Points on a hilly landscape, in no order, each with its height.
From any point a ball rolls to the lowest of the 2 points nearest to it. It stops when none of these is lower. Distance is the straight distance between rows; heights are no part of it.
j30: [-10   7  -7  23   6   9  -1  -3  10  -6   0  13 -12   9  -5  17 -30  19
   8  11  15  -4  16 -10   2  -5  -4   1  24  -3 -15 -10  26   8   1   4
 -22  -5 -28]  height 60.0
j685: [ -8  12 -10   3   6  23 -17   0   3 -13  -1  22 -13  -5  -3   4 -19  -6
 -13 -47   6 -18 -14   1  -3  15   7  33 -30   7 -22   2   9 -22  -3   5
 -23  12  -5]  height 33.9
j247: [ 18   5 -15   6  10  23 -17   3   0 -12  -4  10 -21   2   9   3 -14 -12
 -10 -27  -1 -21   8  14  -3  12  22  24 -34   8 -20   0  16 -19  -6   4
 -34 -25   3]  height 25.4
j326: [-11 -15   7  -5  -7   3 -11  -7  -1 -14   5  14 -17  -1 -21 -14   6   1
  -7 -14 -24   6  15 -10   4   4   1 -12  14  11 -22 -19  14 -11   1  -1
 -19  11  13]  height 12.5
j317: [ 12  18   9  -9 -29   1  14 -12 -14   1  12  16 -18  -9  -4 -15   7  21
  33  27 -19   9  24   1  -7 -22  16 -42   0   3   1 -17  16  -6   4  10
  -9  -4   3]  height 56.6
j388: [  2  -7   5 -26  -3   7   8  31 -20   6 -16  -1  27  13  -7  -2  -2 -18
  -9   3  -7  -2 -19  -2 -11   6  -1  28  -9   9  16  16 -41  -4   2  -9
  30  16   2]  height 29.1
j921: [-20  13 -18  12 -14  -8  -5 -28  18   1  15 -22 -22  -6 -17 -12   3  -2
  -7   2  19 -11 -18  -6  13  12  15 -15  16 -13  10  17 -11  16   3   7
 -23 -15  10]  height 40.2
j647: [ -4  10   1 -11 -21  -2  27   9  -9 -14   0  -4   3  11   0  -2  10  10
  19  -2  -6   1 -10  17  11   4  -3  -8  -8  26  18   6 -17   1  26   6
  23  13   2]  height 89.7
j531: [  3  -1  20   6 -13 -12 -20  -8  14   4   2   1 -16   4 -11   3   5   5
  26 -14  -3  21   1   2  -5  -4  19  -4   9 -22  10   2 -13  28 -17 -10
  16   6   4]  height 42.3
j493: [-15  17  -1   0   1 -37  12   0 -17  -1 -10   1  -4  -9  -4 -13   0 -15
 -21  16   7  13   7  15   6  10   0 -14  16   2  -1   7   6  10  10   7
  11  12 -10]  height 41.5
j235: [ -3  -5  10  20  31 -10  -5  -4 -23 -26  -7  -7 -20  -7   6   2   7  -2
  10  -5  -2  18  20  27  -6  -8   3   5 -35   7 -22 -14   3  14   5  -4
   7   5  20]  height 71.3
j866: [ 20  -6   5 -18 -37  17  -9  12  11  16  12  -4   1  15   5  13   8   4
  27 -14   0 -23 -23 -13  -1 -12 -14   5  -3  -6  23 -10   2   2   1 -13
  18 -15   7]  height 37.1
j97: [  8 -23  -4  -6 -15  -1  -9 -11  16  30  20  -9  -3  -6   3  14  25 -11
   7 -22   6  -4 -14 -10   3 -15   5 -10  21 -27   9  12   5  13   1   3
   8   6   2]  height 9.2
j953: [  9 -22 -19  14  17   8  -5 -16  13 -12   2   4 -13 -11   6  -1   4  -8
  13 -16  11  12  -8  15  16  -1  21  -3  -2  -9  -9  -4   6 -16 -17   1
 -18 -18  -3]  height 58.0
j114: [ -5   9  21   0 -12  14   1   1   8   4  -8   5  16   0   4  -2 -15  28
  18  23   3  30  19  12  -3  -7  20  -9  10 -18  16  -1 -18   3 -35  -7
  15  -5 -11]  height 78.4
j399: [ 17 -10 -13   9   5  -3 -17 -16  24  22  25 -12 -25   9  21   9  18  12
  32 -23  12 -11  -4 -16 -11 -14   6   4 -13  -5  16  -8  32   1   4  -2
  -3 -12   6]  height 53.3
j711: [ 10  -1  -2   1   5  16  22   3   3  -8 -23   4  31  -9  19  -3 -17   9
  17  44  10  24  21  23  19  -8  26 -12   6  -3   8  -2 -34  -2 -22 -14
  17  -9 -16]  height 74.5
j229: [-15   0   1 -25 -10  10  12  -4 -26  27 -16  -9  27  19  -1  27   0   3
 -22  -5 -28 -41   6 -13   0  -8  12 -12 -13  18  -1  11 -24  13  14   3
  10  26  -4]  height 82.1
j40: [  4   2 -18 -10   6 -27  16 -11  15 -10   1  13   3 -12  -5 -12  28  -6
   4  -4  16   8  -9  16  13   9   9 -31  -1 -24   3   0  11  -4   7  21
   8  -5  17]  height 44.4
j157: [ -2 -19  16 -26  -6  21   7  -2 -19   2  -5  -7  23 -15   8 -10  -2   9
 -13  -9 -31   0  13 -18   1 -17 -36  -7   5   7 -13 -11  -1 -32   0   8
  16  21  13]  height 36.3
j996: [  9  -9  15 -12  -5  -2   3   7  -9  -8   9   8  -2  -5  -1  -8   1  11
  -5  -3 -23   6   0 -16  -9 -11 -29  -9   7  -4 -11 -28  18 -12  20   8
   9  17  13]  height 27.3
j445: [-10  18  -6  -6 -20   6  23  -7   1  -6  14  -1   0  14   7  -4  13  31
  24   1   4 -20 -15  -5  12   7 -12 -11 -11  15  21  -1  -5  -3  26  -4
  -2 -17  -1]  height 87.7
j691: [ -6 -15   6   0  -3  13   0 -28  -2   8  17 -13  -7   7   8   5  29  23
  11 -17 -22 -14   5  -8  13  -8   8  -6 -11   4 -23  -2  -2   0   9   6
 -11   1  16]  height 70.8
j604: [ 16 -28 -15 -16 -17  -1 -10   6   4  38   1   2  26  -4  12  11  16 -24
  10 -21  10  -7 -28   3  -2 -13  -1   2  10 -23  25   3  -9  -7 -21   4
  24   8 -17]  height 29.5
j716: [ -2  -5  26   1 -15   7  14  10  -7 -18   9  28  11 -10  -2 -19   7 -24
   0  21 -12  10  14  23  17   4 -12  -5  15  -9 -18 -29   3  -2   5  -5
 -13 -32   1]  height 74.0
j108: [-14  -4 -32  25  21  -3  -1 -14   3 -12  -7 -16 -17  -4 -11  15  -5  14
   9  -8  24  10 -16   6  -8  -6 -13  -6  -7  -7   0   5   6  15  18   0
   5  13 -18]  height 51.0
j864: [-12  -2   3 -25   2  20  24  -3   5  10 -13  14  29  12  19   6  -8  26
  -6   5   8   1   5 -12  24  11 -17   8   2   8  12   2   1 -38 -20  11
  -1  -6 -15]  height 66.7
j36: [-23   9  25  -1 -16   9   7 -34  -1  12  22 -20  -6 -18 -10   6  21  10
   2 -19  -7   8  -7 -21  -5  -8 -49  -7   7 -10  -4  -1  25   1  31   0
  14  22  -6]  height 91.9
j853: [-15   2  15  -4 -16  10  -4 -35  19  28  20 -33   4 -22  -1   4  24   4
 -35  -4 -11   4  -5 -23 -20  11 -40  -3  16  -2   6  -4  32 -10  18 -11
   4  13  -8]  height 93.1
j293: [ 13  -8  10  -4  -1  16 -16   0 -22   6   1   3  10  -9   6 -15   0  -6
 -23   1 -20 -11  13   7 -18 -11  10  15 -23   3 -35 -13  10  -2   0 -21
 -22 -18   2]  height 42.6
j270: [-13 -22   2 -10   7   1 -10  -3  -1  31   5 -14  13   9  11  26  10 -21
 -13 -13  -9 -19   9   6   1  -1   4  24  17 -14 -27  15  -5  18  -9   5
  -6   3   4]  height 51.7
j284: [  4   8  10  -5  15  -1   0  27 -19  -4 -19  24   6  22   5   8 -28 -10
 -19  12   4  -7  17  -8  -4   4   7  27  -9  21  -6  -2   5  -4 -22  -8
  -7  -6  -7]  height 35.6
j771: [ 20   0 -12  -7   7  -5  -3  27 -12   4 -20   0   0  20  -1   0  -6 -14
 -34   1 -15 -16   2 -34  -8   8   7  20 -10  22  -3  -1   7 -17   0   2
 -19 -17  -8]  height 42.9
j352: [ -6  -4   3 -17  13 -13   1 -10 -37  14  -5  16  11   3  11  11  10 -17
  -2  -9 -14  -9   9  23  -9 -14   2  -1 -17   3 -33 -11  13   4   8   4
  15  24  -2]  height 79.4
j794: [ -7  17   7 -11 -31   8  23 -28  -6   2  29  -5 -24 -14   3 -19  15  24
  29  18 -19   1  12  -7  13  -9   8 -26  -3  14   5   6 -11 -12  16  20
 -17 -10  24]  height 63.4
j600: [-11  -3 -13   5  20  -1   9  10   3  18  -2 -17   3  26  16  29   9  33
  -7   9  15 -11  -5 -10   2  14 -14   8   2   0  -8   9   2  17  18 -11
   2  -2 -18]  height 44.0
j561: [  7   7 -19   3 -19 -12  -4 -26   3  -7  14  24  -4 -20 -32 -11   8  -3
  20  -2   0 -13  -8  22 -11 -16   6 -29 -33 -22 -11 -21  13  16  22  -8
  -7 -10  17]  height 25.0
j418: [ -1  -3  -9 -22   4  -6  10 -12 -29  10 -21  17  27  13   3  23   7   6
  -9   0 -25 -37   5  12   6 -14  12 -19 -19   2 -19 -12 -12  10  23   1
   7  15  -8]  height 81.0
j910: [  9  15  -4  19  -6 -12   3  10   8 -22   3   8  -7 -15 -23 -13 -13  -2
  -4  -3   8  -2   5  24 -15  -6  21  -4 -27 -30  -5  -6 -17  38   1   1
  11  -9  30]  height 44.2
j257: [ -3   0   4 -18   5  -8   1  22 -28   9 -16 -15  17  22   8  15 -11   0
   1  12   5 -10   1  11 -16  -9 -12  21 -17  24  11  -3  -8   6   2 -16
  23  16   1]  height 18.7
j818: [ 18   0  -3   1   1 -14 -14  23   6 -10  -2   7   7  13 -25 -15   6 -17
  -8  10  -2 -18  -3  13  -8   8  24   4 -17 -12   6 -18 -21  15  -5  -8
  -2 -15  29]  height 52.0
j758: [ 15 -29 -19   9  14  -1   1  -4  23  -1   1  -4   4 -11   5   9  11   3
  -4  -4  19  12 -15   1  -7 -11  -4 -11  -2 -21  15   3   5 -15 -18  -2
  -9  -8 -19]  height 51.2
j527: [ -5  -4  19 -10 -18  -7 -21  -4  26  31  24   1  -3   1 -15  14   9 -14
  27 -42   4  -6  -2  -1 -10  -5  13   5   7 -39  11  15  -8  20 -24   3
  20  21  18]  height 28.4
j346: [-11 -12   6  11   8  17  12  10   7   4   3   4  -9  15  17  13   6   6
   3 -13   1  -7  13 -15  20   7  -1  24  25  12 -12   8  -5  -9   3  15
 -19  -1   4]  height 76.1
j625: [ 23 -23  12  -3  -6  25  12   9  -1  -2  -5   0   0  -4  17  12   3  17
  26 -19 -15   3  15   8  -2 -30   2  -3 -16   2  -7  -9 -20  -5  -1   7
  19  -5  17]  height 43.0
j118: [-21  12  -3  -9  24   4 -11  13 -18  -9  -6 -15  -1   5   6  -5 -27 -10
 -24   3  -5   7  -6 -11 -15  12 -12  25  -7  39   1  19   1 -27 -16  -4
  -3  26   2]  height 77.2
j728: [-14  11  -7   7   6 -18  13  -2 -10   1  -1   0   7 -17  -9 -15  -8   5
 -20  27   6   5  11 -11  -5   0 -24 -24  18   6  -5  -2  26  -9  23  23
  -9   0   5]  height 44.5
j308: [  9   7  -7  -3 -13 -24 -14   3   9  20  18  -7 -29   8   5   6   7 -17
  27 -13  17  -6  -6   2 -11  -6   4  -7   2   3  25  -9  30   4   2  14
   4   2  19]  height 61.3
j964: [-22   6  23  -9 -18   5   2 -23   1  31  15 -32  -8  -4  -3   8  16   8
 -19 -20  -8  -4 -12 -10 -13   3  -3  -7   7  -8   1  27 -10  19  18  18
  21  25  10]  height 84.7
j655: [  2 -17  -8  -9  23   1   4  -1  16   6   0   8  17   6  15  17  14   2
 -15  -1  16   1   1  -5  28  29  29  17  10 -17  -8  10 -11 -11 -17  11
  -5 -23 -15]  height 60.9
j958: [  7  -3 -25   7  25  -3  -7 -15  -1 -14  -3  11 -17  -7 -12  -3 -11   8
  -5  30  -5   5  22 -19   0  -7   5 -23  27  -6 -25  -6   9  -4   4   0
 -30 -14 -25]  height 64.3
j863: [-34   4 -33  19  11 -11   4 -38  35  12  15 -17 -25   1 -16   5   7   7
  10  13  30 -16  -2 -18  17   6  -9 -18  21 -17  10  17  16  -4   4  10
 -22 -15   0]  height 45.4
j698: [  0   6  -2  24  17   5  23 -15   7 -39   0   5  -5 -14  15 -12  -8  -7
  10  25  25  40   8  11  27  11  17 -24   2  -1  20   5 -14 -15 -18   7
  -6 -18  -8]  height 67.7
j911: [-31   7   1   0  21   0  -4  -7  -8  13   1   6  12   3   5  22 -14 -15
  -4 -25  13 -14   7  13   5   5   4  41   3  -8 -20  18  -8   1 -21  12
  -2  23   4]  height 47.4
j747: [-19  18  -1 -10 -23 -13   6 -20  19  11  11   8 -10  -3 -22 -14   2  -4
  -4  12  12 -26  -4  -4  10   8  -2 -17  23  -2  12  -1   4  -9 -10  12
 -22  -2  20]  height 33.3
j838: [ -7  25  23   4 -22   2   9   3 -19  -9 -13   6   5  14  -3 -18  -6   3
  -1  14 -13  13   1   6  11  16  38   1  22  28   2   3 -22  18   8 -13
  -7   9 -31]  height 81.8
j24: [-23   7   2   0   9 -17  -5  -1   4 -19   2   3 -25  -9 -18 -13 -12 -22
 -25 -11  -6   3   9 -13   4  14  -7   5  31  15 -19   3   9  -9   8  15
 -26  18   9]  height 26.9
j63: [ 11 -11   7  -7  -2   0 -11   1  -4  21  15  -4  -5  19   1   9  -7 -14
  32  -8  -3 -18  15  -2  -1 -23 -11   3  -4   0   2 -19  24  -8 -13  17
  -5  -2  32]  height 67.9
j128: [  7  -4  -5  21  34 -16 -15   8  -1 -30  -5 -13 -19  -9   5 -14  -1 -16
  -6  -4  13  27   2  19   5  16   3   4 -13   1 -13   0  -3  12   2  -9
  -2  -7  12]  height 66.8
j3: [  1  30   4  12 -21  -2  10  18  -1   5 -13 -21  15  -8  -7 -14 -12  12
 -36  26  15  -8  -3   0 -18   6  -3  -5 -21   4   2   6   1  12  19   1
  -1  -8  -1]  height 82.4
j44: [  2   2  30   3  -3  15 -18  16  17   7   5   6  -2 -12   2 -11 -24   9
   8  14   3  40   8   2 -11 -11  -4   8  21  -8   8   3  -5   7 -46 -11
   7   3  -9]  height 81.7
j343: [ 23 -17 -10 -19  19   0  -9  27  -1  -7 -27  10  11  13  -9 -11  -6   2
 -39   6 -32  -4  -1 -36  -8  -1  26  13  12   0 -10  -4 -19   1 -10   2
  -4  -6   3]  height 49.1
j185: [ -9 -16   0 -13  -8   4 -26 -25  -2   7  16 -16  13  15 -17  -1  24 -44
   7 -20  -9 -32  -5  11  15   6 -23  16  -9  -8  -4 -14  12  -7   4 -20
  -6   7   9]  height 53.0
j391: [ 20 -17  12  26   8  26  17  12  -4 -31   5   7 -24 -10  29   6  -9  21
  33  -3 -20  25  25  16 -10 -33  -4  -5 -12  24   2 -17 -23   4  10  -2
   9   2  10]  height 18.3
j400: [ -4   8  -8   8  12  -5 -10  14  -9   8 -12   5 -16   4   9   6  -7 -35
 -18  -3  15  -1  -5  -6   1  23  16  29  27  30   7  24  10 -26  -9   7
 -30  -5 -25]  height 61.0
j33: [ 28 -35   0 -22   8  31   7  10  -5   5  -2   1  15 -19   8  -1   9  17
 -10 -20 -39   7   1 -15  -5 -22  -8   0 -11  -4 -21 -13 -16 -21   6  14
  11  -1  22]  height 43.3
j927: [ 16 -22 -31   4  27  12  -5  -5  16 -19 -15   5  -3  -8  -2  -5 -12  23
 -21  -6 -12  12  -2 -18   1   0   5 -13  18  -6 -19  -4  -8  -9  12   2
 -16  -6 -14]  height 64.7
j2: [-17   1  13   9 -12  28   1 -13  19   2  16  -2   1   1  25  -2  10   7
   8 -17  20   4 -11  -4  17  23  -2  23  14   7  -1  -2   4  -6   0   4
 -21 -22 -12]  height 79.0
j990: [  6   1  -1  11 -21   8  -9  11  -4 -10   0  10  12  -1 -17 -11   7   6
 -11  10 -16 -15 -18   8  -3   1  -3   2 -11   2 -22 -24  -6  16  37 -22
  -7 -11 -15]  height 53.4
j865: [ -5  19   5   0   0  13  -5  10 -17 -19  -2  -2   6  -5   8 -12 -24  -2
   0  10  -1   5   1   5 -13 -18 -22   6 -22  33  18  -7   2 -27 -18  -6
   0  17  12]  height 74.9
j949: [  6  11   3   0 -15  14   0   2  -9   7   7   1   2   7   2   4 -18  -4
  19  14   4  -9   3  12  -7 -33 -26 -15  -4  12  10 -13  18 -11  -3  -4
  -1   6   9]  height 71.8
j507: [  8 -19  -3  22  11   6  17  -7  -6 -26   9  -3 -17 -20  24  10   9  18
  29 -11  -2  27  -3  13  -5 -23 -19 -15 -15   3   0 -19  -2  16  15 -13
  11  -3  -5]  height 43.2
j769: [-24  -1  -4  19  16  -7   6 -25   8 -18  -2   7 -17 -12  -4  -9   1   0
  10  -4  23  30   6   4  24   7  18 -12   9 -18  -5   3  -5  -3 -19   9
 -12  -8  -8]  height 63.3
j741: [ -9 -10  14 -10 -10  -8  -6 -12 -14   1  16 -12   7  -4  -9 -14   7 -42
  13 -11   3  -3  -3  24  19  -4 -31  -2   8 -10   6 -11   8 -16 -14   0
   8   9  27]  height 48.5
j501: [ -3 -24  15  -7  11  18  18  -2  -4   2   5 -24  -4   6  21  12  19  10
 -15 -14 -21  -2  14 -18  12  -2  -9  12  11   7 -20  -6  -5  -1  24  10
  -7 -15  11]  height 73.3
j261: [ 10  32 -19  11 -28 -10  13   7   4  -1  -5   7  -1  -8  -8  -9 -11  15
  -8  20   5 -24 -16   1 -11   2   4 -24 -26   7   9  -5  17   8  31  19
  -8   1   7]  height 84.6
j510: [-29  -4  36 -28 -11  17  20  -3  -9   9 -13  14  33   1  15   0   1   3
  -5  10 -19  -2  14  -4  29  19 -18   9  12  12 -11  -4 -14 -35  -5  -2
  -5   3  -6]  height 68.6
j193: [ -5  22   6  11  -9  -7  15  16 -10 -34 -17   2  -3   5  -8 -17  -2  13
   4   7  -7  25 -14  11   7   6  10  -9  -7  25  14  -4 -20  12  19  -1
  14  13 -28]  height 86.1
j45: [-23   6 -25  22   7   8   3 -17   8 -19  -6  -5  -2 -24 -23  -4 -21   3
  -7 -17  14   2 -23   9 -18 -18 -28 -13 -24 -19 -10  -1  -1  17  14  21
   6  24  10]  height 42.8
j323: [ -1  15  15 -12 -31   8   9 -31 -11   5  33  -1 -19  -5  16  -2  37  27
  28 -18 -29 -14   2 -13   9  -1  15   0 -11  15  -3   2   7   8  27  12
  -5 -12   6]  height 68.0
j856: [-14  19  -4  20  -1  -6   4 -17  16 -25   7  26  -7 -18 -32 -17  -8   2
   3  -2  20  -4 -11  13  -5 -12  -5 -18 -33 -29 -14   1  11  22  12   8
   4   3  12]  height 34.5
j192: [ 11 -10   9   7  10  -6 -30   8  14 -13   2  -3  -8  -8  -4 -11   1   4
  -6 -19 -15  35  -8  -3 -13   9  28   8   6 -19 -11   0 -18  27 -22 -12
  12   6  -1]  height 52.8
j846: [ 26   4   1  -8 -10 -21   5  27  -6  31  -3   5  25  -8  -1  -1  -4 -32
 -12 -10  11   1 -11  17 -18   4  27  18  -4 -12  28  23 -32   7 -28   6
  21   4   2]  height 55.9
j652: [ 14 -14   4  21  30  -9 -29  -9  15 -25   6  -5 -31 -15  -6 -16   5  -1
  -9 -12   0  36  11  -6 -18  11  12  -1   5 -13 -23  -4  24  15  -8 -12
  -3  -8   4]  height 60.7
j439: [  8 -30 -24  -6   7   3 -12  16  20   0 -10   4  -2  -1 -10  -1 -15  19
 -18  -4 -15   8 -15 -35 -12 -10  -7  -6  29 -10  -6 -11  -6   1  -6   6
   7  19  -7]  height 60.1
j871: [ 11  -4  10  -1 -12  11 -21  -2 -19  -1   1 -14   6 -14  -8  -1   2  -7
 -24   6 -31  -7  -8  -1 -26 -15 -13 -12 -15  12 -13 -23   9   9  27 -27
  -6   0  -8]  height 48.2
j299: [ -8  -1  -1  -7 -23 -15   3  -9   6   4  20 -11  -7  12 -21 -14  -1 -19
  23   3   5 -13  -9   4  15  -5 -25 -25  15  -2  25 -14  -6 -13  -6  16
   2   5  33]  height 41.3
j797: [-24  -2  27  -7 -12   5   1 -33   1  16  15 -32  -1 -10  -4  20  10  17
  26 -32   7  13   1  -7  10 -21 -47  -7   5 -16   0   6  24   1  11  10
  40  35  14]  height 90.3
j469: [ 18   7  -8  -1  12 -18  -3  22  -5 -17  -6 -11   0  20 -16  -6  -4 -18
 -30  20  -9 -29   0  -7   1  18 -16  13  -3  18  -3   2  -4 -13  21   5
 -16 -18  24]  height 48.7
j564: [  4  18 -34   6  11 -12 -25   1  11   0 -25 -12 -22   9  -6  17  -5 -17
 -10   5  26 -17  -4  -2  -3  28  12  18  13  34   9  30  16 -15  10 -19
 -24 -11 -40]  height 54.7
j348: [ 26 -27  -9   3 -10   7 -20  -1  20   5  21 -16  -1   9   7  13  24  10
  47 -20   7 -13 -15  -3 -12 -13 -15   5 -21 -17  28 -19   7  -3   4 -15
   8 -13  10]  height 45.5
j278: [-23   7  20   4 -15  16  -3 -17  13  25  13 -31 -18 -16   0  12   3  12
   5 -19  12  10 -10  -9  -3 -18 -34   8  15 -24  11  32   3  19  -1  20
  37  29  16]  height 87.8
j15: [ 19  10   6   5   0  14 -20   5  -4  -7   8   6  -6  -7   7 -11 -17   6
 -10 -13   5  -8  14   6 -15  -4   1  14 -43  -2  -9  -8  23   1 -13  -3
 -14 -11  20]  height 35.4
j777: [ 28   8  -9  12  16 -29 -11  27  -2 -16 -19  11 -16  24  -5  15   6  -5
  15   8   8  -9   9  13   2  13  29   4  -2  11   7  -9  16  18  12 -11
  -3 -22 -25]  height 69.4
j427: [ 19  23   1  11  -3  -8   2   6 -11   4   1  16 -21  16  15  10   9  14
  13  10   1  -3   0  -4  -4   7  28  -1   2  25  -1  -3  24  20  27 -12
 -10 -23 -38]  height 74.6
j518: [  2   6 -11  -9   9 -32   0  26 -10  18  -7  14  31  14 -13   5  -2 -29
  -8   8  18  -6 -19   5   0  20  24  24 -10 -12  25  24 -15  -3 -34 -10
  15   7 -16]  height 60.8
j999: [ 16 -16   0  -7 -24  20 -17   6  25  24   0  -9   8  15   4  12  -2  21
  17   2 -14 -17  -9 -13 -19 -19  13  -7  -3 -10  12   9 -11   8 -11 -11
   5   0   2]  height 28.6
j60: [ 15 -31   0  -8  28 -12  -6  22   0  -6 -11  -3   4   7   4   1  -6  -6
 -25  12 -22  16  -1 -22  -2  -8 -15  17  21   9 -11   0  -6  -5 -14  -6
   9   2   4]  height 54.6
j28: [ -6   5  33 -13 -16  15  25  -3 -12 -10  -6  29  33 -11  21  -7  11   3
  -1  28  -2  18  17   5  24  17 -25  -2  15   2 -18 -18  -6 -19   7  -8
 -10 -23 -12]  height 70.7
j622: [  0  -6  12   5  20   9  33  -8  -1 -26 -10   1  10   6  22   1  -5  12
  26  26   8  17  20  18  24   4  15 -18 -10   8   7 -10 -15 -27 -18  -7
  -3 -18  -4]  height 71.0
j635: [-34   7   4 -18 -13   4  12 -11 -22  -7   1  -2  20   8 -15 -15  -7 -37
   3  -4   4 -13  -8  22  11  16 -33   9  -8   9   3   3 -12 -33 -10   7
  -1  20  19]  height 53.2
j873: [-16 -11 -19  23  17   6 -17 -10  31  -2  -6  -2 -15   5  -6  20 -24   4
  13   1  26   6   3 -16   1 -17 -27   5  21 -15  -2  -2  29   0 -26 -14
 -10  12 -19]  height 55.0
j762: [-20  13 -17  14  13  10 -14  -7   4 -15 -16  13  -9  -4  -5  15 -23  -3
   6 -20  15 -14   0  20   5   2  22  17  -4   1 -27   7 -10   1  -8   5
 -22  12  -7]  height 41.4
j232: [  6 -22 -13  -2   7 -15   0  13  -1  23 -11  -2  17   3  18  18  14 -19
 -19  -2  -1  -5   3   3  14   9  29  17  16 -19 -19  17 -30  21   0  -1
   4 -20 -10]  height 56.7
j519: [-12  30  14  -6  -7   9   1  18   3   7  -5 -23  25   9  -5 -19 -14  16
 -28  23   7 -11  -7   5 -19  17  -4  10 -24   5  21  18 -20  -2  -6 -12
  19   3  15]  height 80.6
j381: [-20  10  -6  14  -5  -6  11 -20   6 -14  -1  19 -15 -27  -8 -17 -12   1
 -17   5   9  22   0 -12   8   3 -25 -25  26   5  -7   2  13 -22   2  28
 -18  10   9]  height 37.8
j338: [-18   7  -9 -27   7 -21  -9  -7  -8 -16  -3  -2   7  10 -24 -14   8 -30
 -17  -5   4 -14 -19  -2   6  29 -19  -2   2  18   9   3  -8 -20   3 -11
  -3  16   5]  height 56.1
j742: [ 22  -6   3  -6  10 -23  -1  27  13 -22   5   0 -13  13 -22 -25   9 -31
 -27   4 -12  -7   3  -2   9  15  21  10   3   2  10  -1 -10   1  -1  10
 -11 -17  34]  height 55.1
j214: [ 21 -19  -5   7  -6  11  -6  12  10  10  -2   8  17  -7  22   8   3 -13
  10 -17  24  13 -19  16  -5  -5   0   6 -12 -20  15   2  -6  -4 -17  -9
  17  -5  -7]  height 41.9
j385: [  9   9 -21   5  20 -22  -4  11   8  11 -19 -14 -15  18   3  15   5  11
 -22  16  17  -4   5 -20  -8  28  -5   2  15  14   2  13  29  -3  13  -5
  -6 -14 -28]  height 48.9
j764: [ 12   7 -30   3  19 -39  -7  33  -4  -3 -22  13   6  19  -8  12  -4 -24
   1   4  22 -15 -18  14   8  21  12  16  -6  -2   8  15   7   6  -1 -14
   7  -4 -22]  height 64.2
j73: [  7  20 -22  -9 -23  -4   2 -13   2  14  14 -10   9   7  -9  -4  12  20
  10  10  -8 -51 -13  -6  -9  -7   0 -16 -17   1  15  -7   4   8  24   3
 -12  -8  10]  height 86.4
j700: [ 19  19  18   0 -20 -12  15   2 -13   6 -10  12  -2 -16   0 -22  -6   5
  11  42 -12  31  28  -2   7  -7  31 -33  19  16  17 -11  20   1  -5   6
   4  -2 -14]  height 44.8
j321: [  3   8   4   3   2 -22  19  15 -24   1 -21  12   5  -1  11 -14  -6  -9
   2  41  -1  28  15  20   7  -1  15  -6  21  18  15  11   4  11 -13   0
  12   3 -12]  height 24.7
j802: [ 22  -8  13  12   6   0   3  27   7 -31  12  26  -8 -10   0 -22   5 -17
  -8   2   7  23   4   6  11  11  -6  -3  14  -9  -8 -21  19  -2  -3  -7
  -8 -24  -4]  height 78.1
j412: [ -5  11  14  -7  12  11  -3  22  -7  12 -11   6  15  20  20  20 -36   6
   5  13   1  -8  15   5 -15 -14 -13  31 -13   6   0   6  -1   6 -31 -16
   5   9   1]  height 28.2
j371: [-20  -3 -24  15  12 -11   2 -31  20  15  -3  -5  -6  -2 -18   7  -9  -9
   9  20  34   1  -9  -5  10 -15 -24 -22  23 -26  15   4  21  -8 -11   0
 -11  -3 -17]  height 49.6
j119: [  2  -5  -4   6  17  -9 -11  -1 -34  -3 -19  21 -19  -2   9   8  -9 -12
  10  -6 -19   2  30  35 -12 -22  16   7 -13  17 -31 -10   7  26   9  -9
  -2  10   2]  height 75.9
j161: [  8 -19 -26  29  32  -5  -7   0  -2 -22   6 -24  -9  -8   3  21   9  20
  17   1  19  22  -1   1 -14 -28 -29 -21 -13 -11  14  -5 -10  17  24 -16
  15   4  -1]  height 54.2
j406: [-19  27  20  -6   0   6   3  11 -20  -1  -1 -18   8   8  -1 -17 -12   7
 -20   1  -9  11 -16 -20 -10  36   2  21 -16  29  23  31 -21 -15 -10  -6
  14  19  -1]  height 78.9
j987: [  8   4  23  10   5  -4  -3  15  14  -7  11  19 -14  -7  10  -5  -5  -2
  -2  -4  14  25  15  -3   5  10   2   7  28 -10   0  -4  25  -4 -34  -2
  -7 -13  -6]  height 81.9
j477: [  0  -6  -7 -12  14  11  27  22  13  11  -5   9  12  13  15   8   5  29
   6   4  30   9   1 -11  26  19   0   2   8  -7  15  15  -7 -19  -9  18
  10 -15  -7]  height 64.1
j10: [-20  -3   1 -21 -12   6  -8 -26   1  27   7 -20  15   4 -11  10   2  -4
 -14 -13 -29 -37  -6 -19  -5   9  -3 -17   1   3  -3  19   2   5   6   4
  -1  35  -1]  height 83.0
j147: [ 15   0 -18   1 -10 -11  12 -14   7  -7  10  28   8 -22  -9 -10  20   9
   8  -7  -1   2 -18   0   6  -5  -1 -28 -14 -33  -1 -18  24  -1  20   5
  -3 -12  -5]  height 35.5
j262: [ -4  -2  -8  14  -1  15  -8   7  22  19  -2 -20  -7  17   6  17  -6  38
   4   5   7  -9   3 -18  -7   1   4   2  17  -7   8  11 -17  28  -1  -8
   9  -7  -7]  height 38.1
j583: [  3   5  14   7 -17   9  -1  -8 -13   8   0  -9  -5  12  16   7  16   2
   7   8   0  -4  -4   2   9   5  28   2   2  24   2  10 -14  21  12 -11
 -10 -14 -26]  height 78.3
j145: [ 17  13  23   3  -7  -6  -3  19  -9   3   3   8  17 -21  -4 -15  -5 -20
 -10   6 -15  22  -7  16 -26  13  32  25 -21 -11  16  20 -40   7 -27   1
  30   8   3]  height 47.7
j434: [ 14   9  18 -16   2  -6  12  29 -11   5 -18  -1  40  -2   1  -9 -15  -9
 -13  23 -26  16  -2   2 -16   8  20  35   1   2  17  25 -41  15 -19 -10
  38  13  -7]  height 38.4

Call two points neighbours if one is among the 2 nearest of the other. Go from one point of each pair to the other, from neighbour to neighbour, staying as low as possible. Name the highest point that can't be avoided.
j999, j561 => j400
j97, j247 => j987
j321, j326 => j728
j326, j391 => j33
j257, j321 => j742

Where does a ball stop that starts at each point below?
j445 => j999
j802 => j247
j44 => j97
j119 => j97
